Points on a hilly landscape, in no order, each with its height.
From any point a climber takes the steepest step (rise divided by distance) to one of its 2 nearest points. It stops when none of these is higher. Distance is the straight distance between rows; heights are no part of it.
(1019) h=20.5: [111 195 139 119  82 122 131 159  94 117  90 142 138 137 115 159 141  96
 127 100 133 147 120  95 105 135 151 119 119 135 160  89 108 143 128 134
 119 151 128  54 165 143 166 134 105 168 148 133 136  96  78 112 114 133
  95 147 123  67 119 126  98 133 135 137]
(1046) h=0.7: [132 148 125 195 127 154 146 149 135 172 128 165  70 129 139 124 101 128
  91 101 151 122 133 126 177 163 113  45 149 181 159  78 109 136 100 162
 134 164  99 148  55 138  99 148 173 169 144 126 126  89  89  94 148 118
 145 183  84 111 109 138  88 171 149 110]
(121) h=24.8: [ 64 103 138 132 134 124 102 122 186 129  34  95 111 150 118 149 110 108
 174 157  40 115 134 105 115 108 131 129 114  89  94 152 149 123 174 111
 177 151 124 115 135 158 125 133 140 155 160 153 120  84 105 194 159 102
 114 159 132 165 148 188 144  75 171  99]
(903) h=42.1: [179 112 168 116 168 112 135 108 162 119 192 171 126 121 156 138 130  95
  83 125 117 112 153 130 145 127 125 113 132 164  91 184 161 137 160  94
 162 123 139 187  37 124 111 108 199 146  95 119 136 125 136  93  99  81
 132 167 159 147 118 114 107 125 116 115]
(633) h=62.2: [ 54  74  61 146 125 164 167  74  98  86 164  87 125 164 140 141 102 181
 166 195  96 106 109 128 133 101 126 149 141 113 133 103 116 151 142 113
 137 105 135 163 145 160 115 124  98  82 147 156 112 167 133 175 152 118
 109  95 128 110 151 167 183  83 140  85]
(477) h=15.4: [183 196 178  71 119  95 108 175 123 119 116 181 149  96 138 147 115  49
  71  69 145 174 159 128  89 147 142 111 104 138 141 129 120 132 118 148
 106 153 115  90 148 107 162 132 172 150 133  81 126 105  90  67  84 100
 118 140 130  99 110  87  66 162 102 145]
(1013) h=28.3: [116 134 127 137 170 106 153 181 149 158 104 107  46 143 185 123 105 128
 109 150 148 157 125 140 105 108  69 100 167 185  89 134 107 188 100 127
 196 158 155 182  81  80 125 100 162 131 130 138  93 112 173 119 134 107
 155  95  77  83 153 151 151 178 136 141]
(10) h=23.1: [ 63 159 144 143 140 157 110 171 136 131 127 181 112 151 163 101 168 143
 139  67 116 107  85 141 114 131 111  54 174 101 135 123 152 158 110 139
 133 165 141 113  89 119 171 131 116 185 173 124  99  54 100 123 154 113
 168 151 151 138 134 113 109 109 100 131]
(309) h=44.2: [128  68 130 137 140 135 115  89 169 150 104  78 128  92 117 120 113 141
 144 182 119 127 125 135 127 116 144 192 109  97  96 160 165  94 136 130
 145 116 123 138 132 116 105 135 133  64  99 144 146 165 186 143 167 170
 161  75 117 191 128 128 147 137 147 158]
(605) h=62.4: [114 113  81 163 146 154 140 111 100 105 161 119 113 163 119 174 105 135
 107 147 144 140 103 117 145 114  97  86 148 155 121  74 115 173 137  91
 146 104 110 189  69 148 133 124 120 138 153 152  93 131 138 160 150 106
  98 104 147  52  99 154 189 125 121 113]
(1041) h=15.8: [ 22 110 126 143 115 148 125  86 156 122  67 107  83 139  96 152 117 121
 174 192  95 104 143  84 112 113 165 184 135 103 126 148 138 132 143 132
 182 151 128 100 114 129 145 149 103  86 119 163 136 113 161 147 182 170
 130 106 108 147 187 159 138 117 197 125]
(1045) h=30.2: [ 72 134 156  53 142 153 114 154 158  95 105 142 126 125 185 134  76  83
  93 115 101 184 128 159  56 138  85 108 134 103 106 158 110 158 115 123
 198 134 149 112 129  93 159 142 173 132 142 103  86 114 130 143 137 111
 140  77 120 124 203 146 137 118 101 147]
(214) h=50.5: [176  74 100 156 175 122  91 116 156 177 143  87 123  87  92 100 131 133
 127 139 188 125 145 133 124 124 138 170 110 125 100 152 163 114 119 112
 128  90  75 179 113 112 120 166 119  75 131 134 133 129 186 152 163 171
 126  76 132 158  89 113 157 153 103 160]
(378) h=16.4: [142 111 155  98 147  91 158 128 123 140 135  89 131 145 154 113 152 148
 161 148  71 113 116 131 129  87 102 162 156 126 101 177 135 107 164 107
 171 137 196 126 146 121  94  67 137 156 112 136 149 162 161 147  96  95
 177 134 109 141 153 143 158 111 143 117]
(701) h=74.1: [102 118 140 102 149 157 107 188 135 149 118 148 119 127 147  97 106 133
 106  82 175 183 114 167  66 143  96  95 151 115 143 112 116 154  75 155
 132 109  98 126 144  75 178 153 130 130 158  92  74  93 147 105 148 153
 157  73 132 127 142 117 120 144  68 153]
(368) h=25.2: [137  73  68 187 159 151 135  80 116 120 208  97 149 135 103  85 147 174
 159 114 149  70 118 171 169 129 126 109 138 113 146 111 149 127 123 109
  92  79 109 188 117 150  94 153 104 123 145 121 134 143 104 175 152 121
 119 128 162 183  86 131 175 105  80 104]
(460) h=5.1: [ 40 180 106 173  90 157 144 140 115 145  91 115  80 165 105 132 129 162
 148 135 141 104 110  94 159 136 135  96 143 135 183  70  83 147 104 171
 132 156 141  55 137 118 130 148  83 147 144 153 123  97  97 109 159 162
 136 152  78  89 147 165 115 140 181  98]
(15) h=34.9: [ 75 134 152  63 145 125 128 116 141  78 128 145 122 127 164 135 118  91
 120 148  76 137 146 123  69  99 100 155 155 112  94 206 138 148 155 104
 205 147 167 119 108 106 155 123 148 115 106 117 105 110 149 154 126 109
 139 106 120 124 212 143 146 111 137 140]
(13) h=35.2: [ 56 112 110 115  80 168 166  88 108  90 137 121 100 103 161  95  80 147
 124 142 119 160 110 148  98 154 162 170 135 111 148 117 127 133  93 142
 150 138 144 100 121 106 128 155 124  94 108 139 137 157 129 120 177 184
 136  90  92 139 196 120 110 133 135 145]
(324) h=28.6: [170 127 150 138 145 108  72 194 157 203  99 138 127  76 156  69 141 103
 137  70 171 131 138 169 104 159 138  91 116 135 116 141 157 111  67 158
  89 154 102 116 146 103 130 149 178 148 174 112 136  96  98 121 144 129
 152 134 114 201 108  72  76 164  89 160]
(204) h=41.2: [107 115  88 176 153 110 155 141 135 168  83  90  73 161 113 150  98 122
 141 149 117 111 146 103 155 121 117 102 153 182 111 108  93 126 144 134
 168 124 105 162 105 140 110 137 126 153 146 147 128 101 122 169 133 128
 108 156  93 105 117 198 155 133 166  91]
(675) h=39.2: [ 89 106 151 109  78 169 141  73 137  86  93 116 111  98 145 134  96 133
 122 190  83 153 103 133 117 132 150 191 119  86 127 155 149 108 136 141
 153 141 150  94 126 112 107 119 142  71  92 160 144 180 167 118 166 184
 177  80 101 157 180 122 132 138 166 158]
(759) h=45.9: [185 196 160  75  88  90 112 127 107 120  85 114 167  98 131 159 156  50
 116 106 112 165 137 106  85 111 158 176 100 133 117 142 134 123 163  97
 111 141 135  99 177 137 144 109 137 141 144 114 163 130 120 128  94 104
  93 122 147  91 111  89 114 145 123 170]
(913) h=22.5: [129 132  75 180 104 122 142  78  97 118 187 104 156 158  92 115 201 174
 181 113 138  62 105 131 154 123 159 134 134 129 171 108 142 132 139  90
  52 100 120 151 149 160 118 137  68 141 161 123 167 138  87 167 132 117
  92 176 173 159  93 120 158  96 115 112]
(733) h=11.0: [167 114 167  66 128  88 151 153 148  99 142 145 133  95 152 115  70 128
  78 138 118 157 181 150 118 170 101 131 103 131 117 174  99  89  94 176
 128 130 162  91 156 100  94 124 166 118  62 101 127 169 123 103  90 127
 147 125  79 153 169 131  89 157 127 124]
(813) h=54.4: [131 129  76 170 131 114 102 139 123 165  50  67 107 131 100 176 102  86
 132 127 153 170 110  91 105 123 152 118 121 158 112  76 139 158 136  94
 127 123  65 172 128 148 154 138 112 139 187 142 117 101 124 187 173 138
  58 109 130  62  63 140 163 146 125 156]
(638) h=54.0: [204 169 172  70 132  77 110 150 130 140 128 117 186 139 141 143 176 115
 124 111 109 140 123 125 135  99 100 146 119 121  99 158 124 108 161 103
 121 126 157 126 159 127 135  68 140 172 129 125 130 125 138 128  72  80
 127 153 155 100  96 113 138 124 117 149]
(950) h=12.3: [ 98  80  96 172 127 136 128  79 155 160 103 136  79 122  95 112 127 130
 169 144 119  67 195 109 129 150 205 154 125 153 124 160 130  95 144 146
 117 129  99 151 111 160 114 200 115 107 115 128 186 112 112 140 163 180
  98 181 115 217 161 135  91 125 178 115]
(385) h=58.0: [ 97 153 140 137 134 181 117 170 128 127 132 183 107 137 146 133 116 154
  82  97 168 170  83 131 133 141  85  84 164 109 160  86 121 167  91 177
 141 141 117 115  94  87 182 126 118 111 125 115  61  99 165  75 139 153
 193  78 107  74 123 112 113 143 107 143]
(317) h=28.1: [179  97 125 132 103 124 141  45  87 107 138 110 155 135 120 178 159 113
 165 183  85 109 101 108 167 100 181 183 128 153 120 134 159 113 194  79
  86 107 111 172 132 165 107  83 147 107 135 149 189 191 136 157 116 116
 123 157 171 124 107 111 151 107 151 134]
(702) h=2.2: [140 115 140 166 151 146 149 124 152 154 156 176  86 145 117 142 112 154
  96 132 125  94 157 115 206 152 121  68 148 162 139 133 106 115 136 159
 146 143 120 133  70 128  76 128 165 157 100 134 142 104 104  86 100 128
 149 205  82 128 121 176 100 141 176  89]
(534) h=6.6: [ 87 151  73 169  98 157 161 125  92 124 144 106 129 172  93 113 135 212
 143 130 165  92 118 125 171 148 118 103 122 112 201  53  86 138 102 170
  71 110 128  66 173 135 125 148  73 120 136 131 118 138  97 114 135 158
 121 131 108 124 123 146 131 126 135  89]
(393) h=15.3: [173 120 163 116 182 119 126 168 153 168 139 113 150 143 165 123 152 165
 119 130 103 133  91 145 171 100  47  98 154 108  94 152 137 100 143 136
 166 134 184 142 122 112  98  40 158 162 130 143  98 138 165 119  94  72
 201 123 121 121 108 143 158 123 123 112]
(682) h=15.5: [150  84 106 119 149 116 119 113 143 136  85  94 153 126  80 180 119 114
 142 175 134 113 170  92 137 129 154 158  68 109  99 126 110 100 149 127
 111  92  77 135 158 155 132 143 113  77 118 148 135 140 138 145 121 144
  87 122 146 151 109 160 142 124 147 119]
(961) h=35.8: [153 142 170 145 136 132 147 118 142 130 199 175 132 128 178 107 165 119
 120  86 110 114  93 139 156 112 100  90 166 150 127 141 175 160 146  94
 152 159 188 162  39 126 102  85 165 173 130 113 131 130 123  91 119  73
 159 160 176 142 117  85 111 110 116 105]
(144) h=46.2: [119 169 148 141 130 164 123 181 142 149  84 158  89 141 175 161 130 115
  95 112 155 179  70 105 123 132  82  68 166 145 130  80 130 215 111 143
 150 181 131 143  61 102 163  91 159 141 170 133  76  93 159  86 148 108
 180  88 112  45  96 109 113 170 122 165]
(819) h=29.1: [127 152 143  87 113 143  80 139 154 103  55 125 175 126 111 156 125  93
 128 117  99 152 127 133 105 139 120 120  77  67 120 125 126 102 134 132
 111 114  98  71 183 143 153 152 121 138 150 128 120 112  99 149 140 135
 112 129 164 150 114 153 125  99 116 135]
(240) h=19.5: [142 146 159 170 147 139 111 188 142 165 129 177 120 119 178  91 156 134
 122  61 131 113  96 150 164 153 109  46 156 125 146  95 153 126  99 167
 110 168 135 133  99 121 140 110 162 177 165 114 112  91  91 103 135  97
 182 172 123 159  95  81  86 133  97 117]
(830) h=32.2: [102 153 131 127 115 115 107 177 156 154  56  99 146 151  96 117 157 145
 171 119 118 124 142 117 110 121 108 140  99  76 136 128 105 102 116 169
 124 131 129  61 200 125 140 149  80 144 142 131 128 103 117 147 126 127
 116 147 125 164 128 153 123 109 147 114]
(753) h=53.0: [ 18 110  91 115  93 161 128  81  99  53 167 122 158 167 143 126 142 163
 196 168  79 121 101 135  94  99 128 165 144  91 141 147 138 152 143  95
 136 101 148 139 159 145 145 131  66  93 145 134 109 137 117 186 145 117
 103 114 171 119 167 140 184  56 122  97]
(900) h=28.5: [ 70 124 141 150 141 130 114 149 162 160  65 117  89 147 156 138 132 115
 158 126  80 116  94 126 120 117 119  85 148 120  99 134 155 147 137 108
 176 166 139 130  87 134 121 115 162 190 185 158 117  68  95 173 169 100
 142 162 114 151 147 177 142 118 142 112]
(86) h=51.8: [ 97 135 111 160 154 166 149 134 115 110 204 202  77 144  99 103 109 161
  94  97 180 102 160 149 137 160 117  67 161 151 171 109 107 154  94 161
 128 121  99 143  51 117 128 192 114 130  95 113  96  82 116  76 133 157
 127 158 130 128 143 139 105 136 110  89]
(930) h=23.3: [115 191 141  88  78 140 110 176  93 110  91 142 181 138 126 157 148 132
 114  95 139 182  95 131  95 136 104 133 104  98 168  97 101 128 121 153
  94 111 120  47 226 136 195 127  77 143 149 117 111 119 114 114  88 131
  96  97 154  47 100 115 121 110 106 155]
(891) h=28.2: [195  98 130  92 130 110 156  76 100  83 188 128 157 110 168 154 112 119
 100 164 112 146 117 145 142 108 134 171 120 149  87 137 150 125 157  80
 125 112 158 197 112 135 110  65 168 109 101 119 142 224 156 120 101  95
 116 102 151  92 111  88 153 123 111 144]
(622) h=43.0: [113  98  98 147 111 110 113 153 158 176  48  68 137 116 105 109 111 112
 185 109 128 138 146 141  77 135 169 145  71  98 103  87 128 115  98 147
 106 120  84 118 181 144 141 183  97 124 179  99 143 112  92 190 177 138
  68 143 146 204 114 123 119 106 115 117]
(266) h=50.9: [163 163 106 177 136 120 146 139  84 154 147 104 111 145  98 167 134 133
 104 119 164 139  98  99 170 118 107  86 148 181 156  67 109 165 133 120
 118 143 123 168  96 144 131 100 114 177 153 124 133 128 133 119 109  93
 108 131 127  36  60 122 155 155 142 139]
(867) h=25.0: [134  83 119 101  99 139 161  52  84  55 151 141 142 157 146 199 103 124
 147 223  69 115 132  93 149 108 166 173 127 147 115 138 117 126 191 104
 105 115 126 149 145 188 109  86 154  78 110 161 153 204 127 141 102 108
 106 149 151 101 164 138 144 107 146 112]
(282) h=20.1: [120 131 105 150  98 109 132  97 115 119 100  78 168 169  86 134 196 155
 204 147  95 103 124 107 122 101 164 188 107 102 123 137 138 119 158 106
  75 106 129 132 181 161 128 122  60 111 146 132 157 138 137 174 131 122
  93 158 171 156 107 123 157  84 139 124]
(407) h=31.7: [ 62  92  94 152 119 170 154  91 129  97 164 118 112 117 107  70 103 200
 154 147 144 107 127 151 132 150 144 152 143  95 162 122 127 119  82 147
 125 116 137 108 131 108  99 167  94  77  96 137 118 151 147 122 164 187
 156  93 104 190 177 142 125 109 128 110]
(1079) h=39.1: [143 118 106  99 100 101 117 132 131 141  61  68 165 109 116 128 125  90
 172 119 118 162 147 124  70 118 165 199  80 100 102 131 133 108 130 129
 109 115 107 125 195 148 154 153  94 102 151 106 154 150 128 178 153 132
  73 109 153 172 124  93 136 113 109 158]
(1044) h=3.8: [189 133 138 170 144 151 120 115 128 147 171 168 135 165  91 143 140 174
  88 128 157  87 133 107 250 153 115  69 135 139 184  97 101 110 141 177
  88 127 105 123 106 147 113 116 127 129 105 144 122 124 111  72  71 126
 159 180 101 108  80 149 107 129 157 104]
(527) h=35.0: [134 133 140 155 121 138 106  97 123 120 153 157 127  93 140 110 160 102
 126  97 118 110 112 139 126 128 173 125 121 138 126 135 175 130 144  90
 127 136 124 137  86 132 130 139 146 158 145 127 166 102  92 125 156 127
 129 162 166 171 127  85 107 120 115 140]
(939) h=60.2: [108 111 140 144 158 164 118 169 135 135 184 205  97 118 133  76  97 141
  94  66 180 137 142 169  96 165 107  77 159 128 156 112 129 148  68 161
 114 108  94 136  91  87 158 178 127 145 124  84  78  78 142  73 146 159
 152 119 136 151 147  99  88 135  68 121]
(37) h=43.1: [190 156 124 154 142 100 146 122 112 197 144 107  95 126 123 129 134 127
 111 124 164 145 107 122 185 108 113 127 145 189 149 114 129 146 143 118
 127 155 139 161  83 113 103  78 145 152 107 127 158 145 175  94  99 104
 145 127  84  69  88 104 131 175 162 152]
(122) h=37.4: [207 149 115 140 132  97 126 141 101 160 144 104 125  94 115 133 128 128
  91 118 196 170 119 124 146 125 133 143 108 151 138  96 136 132 119 126
 100 134 122 139 136 111 131 103 122 115 112 125 138 159 158  86 105 139
 118  84 102  66  84  92 121 182 137 169]
(630) h=22.8: [155 120 153 124 175 119 104 158 168 196  77 103  99 116 153 149 128 117
 119 151 133 152 104 139 131 117  80 110 136 138  76 147 144 147 127 119
 170 148 135 150  95  85 123  73 186 125 149 153 112 115 185 117 132 115
 180  88  96 103 109 136 165 175 134 171]
(259) h=9.0: [117 114 144 121 129 107 155 156 158 131 146 138 110  91 134  62  94 178
 113 141 143 128 149 150 148 165 110 133 142 135 146 174 119  89  76 183
 124 150 170 105 140  91  69 117 131 105  59 124 119 156 156  99 100 162
 175 116  52 176 174 143 101 160 152 111]
(876) h=45.6: [ 61 156 130  96  81 125 119  89  98  79 110 111 159 161 130 160 175 122
 183 157  72 134  94 107  88  76 125 192 147 106 121 172 145 141 180  87
 151 130 162 111 156 153 150  92  76 117 136 151 125 129 145 188 131 104
  92 129 155  80 142 133 185  82 147 137]
(415) h=39.7: [145 146 130 164 127 148 136 132 104 118 197 184 127 107 133 122 143 110
  96  68 146 120 118 145 133 155 148  68 138 153 157  89 149 163 113 111
 111 140 115 165  63 148 141 148 144 169 147 105 129  97  82  92 136 105
 112 166 178 121  97  87  86 117  89 105]
(567) h=45.1: [ 91 127  77 172 138 162 142 117  89 109 199 154 108 139 115 116 111 131
 120  86 157 111 132 142 110 146 135  72 154 157 151  84 120 170 105 103
 126 110  99 171  66 140 145 178 105 153 150 109 102  88  96 141 167 123
  93 151 167 119 124 127 137 116  88  99]
(56) h=36.3: [ 98 172 146  96 101 120  87 152 161 148  65  99 145 131 111  98 183 116
 190 108 116 143 126 142  63  99 103 175 115  63 129 190 138 126 125 141
 137 151 155  67 182 103 155 144  61 120 131 121 136  95 166 154 141 137
 141 106 129 168 171 113 141 121 135 173]
(182) h=7.0: [172 111 146 130 154  99 130 135 150 137 208 171 134 111 105  53 130 164
 100 109 185  97 172 149 162 158 125 138 143 157 144 189 131 100  93 164
 103 120 132 138  97 108  77 144 119 101  41  98 123 143 145  77  84 150
 153 140  97 175 139 121  92 153 115 119]
(369) h=24.2: [160  68 110  97 145 106 153  89 114 115 128  88 138 129 145 176  92 126
 137 202  99 137 139 124 135 103 132 183 119 136  66 145 132 105 175 105
 142 107 141 171 151 158 124  82 144  86 111 145 139 206 163 153 115 122
 104  87 131 101 130 132 167 121 153 143]
(1035) h=35.6: [162 119 137  89  92 129 107 116 134 104 101 116 156  75 137  93 112  72
 136 106 113 146 149 154  80 144 170 171  89 100 113 141 148  89 117 123
  97 109 107 106 178 135 124 168 147 113 134  98 164 157 109 154 155 160
 122 115 166 221 146  71  95 122  93 153]
(780) h=13.1: [211 130 171  70 127 113 113 148 138  99 143 172 178  96 131 137  91  99
  65 111 131 148 177 144 145 170 128 106  78 124 122 130 104  86 105 155
  95 107 106  92 151 122 121 131 174 130  96  96 122 148  89  81  76 128
 125 144 141 147 114 115  72 150  98 121]
(306) h=13.8: [103  95 111 127 135 123 102 116 156 145  67 136 101 120  73 161  95  81
 150 162 139 106 204  78 102 144 194 153  82 129 104 137 110 108 134 148
 133 118  66 115 132 151 154 204 114  90 114 133 145 102 121 148 156 172
  80 141 127 180 159 153 108 131 164 115]
(1072) h=5.4: [179 130 130 171 146 136 129 141 136 145 200 166 126 127 101  80 115 176
  83  99 191 116 144 154 211 160 102  99 153 146 179 108 112 110  89 184
  89 130 117 149  92 131  93 142 117 120  78 117 101 132 135  64  84 146
 155 154  87 132  98 114 105 164 117 111]
(41) h=49.7: [199  73 146 134 191 121 112  99 152 129 181 130 175 114 113 142 154 130
 111 143 117  98 139 141 171 125 117 116 109 123  82 166 153  92 155  94
 139  91 102 183  96 138 102 107 166 125 114 141 127 129 140 133 107 104
 136 145 180 153  87 143 158 105 108 119]
(19) h=47.9: [124  98 112 112 167 100 177 159 136 120 114 109  93 147 138 156  65 133
 109 172 105 135 151 110 126 126 106 119 137 151  93 133  85 116 130 134
 179 124 146 146 138 124 116 128 150 133 114 148 110 144 129 144 100 120
 109 122  87  95 151 192 143 128 153  89]
(447) h=31.6: [146 135 152 127  87 144  94  65 106  99 107 128 151  91 136 144 163  74
 137 138  83 114  92 123 128 109 190 185 117 115 111 146 193 122 178  65
 115 125 117 152 119 145 121 115 155 123 151 139 172 133 125 154 157 138
 131 139 183 163 116  81 137 114 129 155]
(226) h=34.6: [ 91 122 124 155 183 121 131 172 153 148  87 107  77 163 149 151 116 123
 127 149 117 135 115 116 117 107  72  81 169 156  84 133 108 169 129 110
 209 140 133 178  76 122 119 106 141 157 153 156  82  79 149 159 145 108
 147 127 125  91 131 193 176 134 135 116]
(915) h=40.7: [136 177 157  94  98 118  84 135 134 130  94 136 141  94 102 125 173  80
 136 115 137 139 140 106  87 107 151 179 109 106 140 170 150 122 138 123
 118 147 120  75 151 105 165 147 112 118 116 125 151  95 142 115 128 157
 144 113 134 145 147  92 110 147 145 180]
(715) h=19.6: [126 115 155 122 157 128 117 179 156 146 109 112 156 126 178  99 135 158
 134 103  95 153  88 170 135 125  69  93 131  75 108 128 142 118 111 140
 146 139 156 120 151 109 113  96 160 160 168 126  99 123 112 145 137  96
 180 121 134 160 114 146 134 116 103 120]
(779) h=18.0: [199 116 165 108 166 118 108 172 162 160 119 131 152 103 160 134 116 145
  80 137 139 161 118 153 177 129  77  98 121 106  98 124 128  99 124 148
 139 129 155 129 133  95 120  56 173 120 110 130  98 166 164  87  93 108
 183  89 104 109  94 119 133 157 127 151]
(489) h=17.9: [141 205 147 111 100  81 131 152  89 125 137 158 112 104 110 152 143  73
  97  91 170 158 151  87  69 121 181 146 119 170 161 133 121 153 130 139
 117 157 119  96 127 118 167 155 120 142 115 101 144  81  98  71  92 114
  89 137 110  67 126 110  65 154 136 143]
(475) h=32.7: [201 111 137  97 134 130 118 102 118 106 164 146 157  83 129 153 107 116
  72 144 157 163 132 141 148 142 143 146  87 128 108 119 144 118 130 104
 109 104 107 151 123 116 126 109 156  94 105 123 131 170 155  93 109 132
 115  83 147  98  87 103 121 151 111 154]
(550) h=31.0: [156 167 168 157  99 150 133  94 101 126 175 157 145 138 140 121 182 158
 131 110 105 103  66 124 194  98 126 102 163 132 156 123 154 136 158 105
 122 146 179 123  98 136 107  69 133 175 130 138 149 145 117  94 113  96
 183 177 165 127 109 104 131  95 141 111]
(271) h=9.4: [125 145 100 181  84 144 156 108  85 128 176 117 124 127 130  46 149 192
 159  75 142  89 100 164 151 161 164 115 148 131 191  75 126 116  92 139
  67 129 162 102 147 144  78 147 103 150 136 111 159 153  72 129 158 161
 143 158 116 187 128  83 100 123 107 103]
(52) h=66.4: [193 125 146  49 140  59 138 163 145 130  97  79 168 117 148 120 120  99
 138 124 101 145 169 129  82 112 101 168 104 126  71 170 102  84 141 133
 135 115 162 133 208 131 125 103 145 135 118 110 144 169 146 156  91 100
 110 123 119 128 137 127 144 133 121 146]
(686) h=3.4: [ 64 181 108 138 102 108 169 183 113 162  58  84  99 181 130 132 136 158
 158 146 124 137 115  96 127 114  98 126 133 146 149 100  79 135 120 158
 147 147 171  67 183 122 131 120  75 157 132 150 136 134 119 138 116 132
 107 120  75  66 150 171 142 129 168 108]
(1011) h=27.0: [ 90 169 133 181 121 157 121 128 123 139 147 169 111 166 122 124 177 170
 131  93 114  73  84 112 177 114 114  57 172 127 158 104 142 141 144 134
 131 167 159 108  89 145 137 113 102 197 158 143 127  85  88 107 141 108
 167 197 136 114 115 127 121 104 139  98]
(1001) h=22.1: [127 126 122  98 103 121 149  83  92  75 145 161 127 133 123 191 102  96
 109 175 125 124 157  88 126 138 171 147 109 160 126 123 103 120 143 108
 121 125 105 119 127 156 131 132 142 102  97 142 141 157 109 115 101 127
  79 144 121  83 143 145 106 123 152 121]
(238) h=32.1: [177 106 121 149 129 127  96 141 134 161 143 126 147  73 108  65 136 119
 143  71 168 126 135 165 113 159 164 125 103 111 139 114 154 100  81 136
  83 107  85 114 157 123 124 171 128 124 149 101 144 119  98 133 151 167
 129 123 155 206 100  84  93 140  77 143]
(793) h=23.9: [174 129 161 102 162 103 101 228 160 169 101 142 157 123 180  93 142 128
 124  58 136 159 117 167 113 149  75  79 137 112 103 123 132 112  79 171
 114 146 132 131 148 112 145 106 173 169 186 106  98 107 102 128 110  86
 164 138 133 148  99 104 106 149  72 135]
(75) h=20.0: [117 172 153 113  87 126 111  95  99  93 125 161 137 136  74 182 169  83
 137 159 127 106 151  62 129 112 182 163 114 146 143 147 116 122 167 105
 110 140 111  87 134 143 152 125 104 109  93 150 157 102 130  97  93 134
 110 147 128  81 129 142 105 126 185 136]
(967) h=28.4: [140  77 105 162 162 145 128 107 140 127 188 124 146 117  96  68 145 186
 144 131 160  91 125 166 166 134 113 132 125  93 141 145 135  96 108 138
 113  92 129 133 129 123  83 146 106  86  94 131 115 150 159 123 131 164
 160  96 132 195 119 140 141 117 105 114]
(561) h=23.7: [157 131 142  86 138  81 155 133 101 103 195 134 147 123 150  99 134 114
 113 113 144 138 143 137 101 105 117 164 145 154 110 161 131 138 119 104
 141 126 178 156 114 103 131  93 134 116  85 102 129 176 153 107  91 102
 118 110 132  96 145  87 122 136 104 141]
(594) h=17.7: [153 112 109 147 137 114 148 123 130 161 109  84 152 162  75 143 177 170
 170 172 140  86 138  95 170 111 121 158  94 117 133 124 103 102 147 133
  90  97 129 112 174 140 113 103  82 102 108 153 158 154 167 129 101 135
 126 135 120 136 105 158 153 114 166 117]
(666) h=75.5: [ 71  83  49 162 140 183 146  86  94  98 170 113 104 143 113 138  74 169
 124 159 154 130 119 139 146 136 122 105 135 120 156  66 107 165 110 113
 131  91  97 170  94 138 124 171 105  97 141 144  95 136 141 157 167 150
 106  78 124  92 127 158 174 132 116 106]
(839) h=58.6: [167  86 109 155 173 144  95  77 130 128 220 148 138  99  92 132 147 119
 109 153 175 103 147 125 151 125 137 154 129 145 114 157 170 134 146  79
 122  86  73 213  66 126 129 152 126  74 112 141 121 117 170 129 125 128
 113 107 175 123  95 117 169 130 108 143]
(31) h=8.0: [109 123  80 166  84 162 188  84  84  90 194 128 110 157 127  82 120 213
 136 119 136  76 133 141 177 157 146 117 138 147 202  84  84 139 102 150
  69 124 152 109 135 153  81 148 112 132 108 140 153 163  88 114 122 155
 117 169  92 157 161 142 109 112 125  78]
(743) h=47.6: [128 113  77 152 100 116 112 136 135 150  70  74 154 135 101 150 109 112
 146 109 138 149 112 131 111 140 174 109  82 117 130  53 134 127 123 107
  82 100  63 136 166 172 139 158 104 136 201 119 125 112  73 185 170 131
  37 141 165 129  62 140 132 111 106 124]
(586) h=17.8: [ 34 166 142 113  96 143 122 105 114  96  99 148 102 142 102 161 137  97
 142 148 118 115 128  74  96 114 154 152 133 134 143 136 116 147 142 121
 165 150 137  68 121 125 166 150  92 115 105 155 131  93 127 125 138 160
 113 123 109  86 180 150 121 123 182 132]
(102) h=26.0: [116 117 149  57 156  95 119 152 171 117 118 148  92 102 154 144  58  84
  68 153 145 178 179 139  61 144 112 139 128 154  85 172 114 152 108 138
 182 130 128 136 112  72 143 150 176 100 104 108  98 125 162 116 116 131
 123  85  98 114 181 131 118 168 115 153]
(678) h=10.8: [110 103  99 172 114 134 141 106 118 123 144 129 118 131  97  68 149 162
 169 102 129  66 159 145 119 157 185 126 118 122 157 123 124 102 115 130
  76 117 132 112 149 146 108 183 100 127 121 113 177 125  76 143 154 173
 119 167 139 232 149 114  95 106 121  95]
(179) h=26.4: [100 158 141  63  70 179  94 140 117  80  71 144 194 124 134 166  90  92
  99 114  99 178 102 160 103 154 114 114  72  62 164  88 108 124 128 134
  97  81  89  52 220 145 162 156 120 125 145 116 114 148  85 130 133 139
  99  87 172  96 126 139 114  87  91 136]
(49) h=19.9: [135 119 129 115 163  79 150 135 129 163 157 105 114 124 151  87 146 143
 141 144 137 112 125 129 123  90 102 171 166 157 102 176 134 129 129 111
 158 138 174 167 116  92 110  91 124 122  87 126 142 149 196 120 113 127
 151  96  95 115 149 120 155 152 138 146]
(578) h=56.0: [144 112 134  53 149  79 156 151 131  99  87 107 136 134 156 168  58  87
 107 169  92 148 196 110  90 132 111 148 107 141  75 144  78  97 155 141
 167 117 149 128 196 145 143 122 159 123 106 121 122 169 125 160  88 105
  83 107 103  93 160 160 136 130 142 121]
(1084) h=40.1: [ 97 187 175  72  76 127 131  88 103  71 107 145 145 145 155 160 159  63
 138 145  58 130 123 102  83  74 125 184 143 122 115 194 140 145 189  84
 169 158 173  95 134 140 147 105 125 124 100 133 140 139 145 155 112 106
 133 138 134  81 186 124 151 112 151 152]

For each start below, name the point where the climber stops.
(682) | (839)
(460) | (839)
(10) | (839)
(259) | (52)
(75) | (701)
(102) | (666)
(179) | (52)
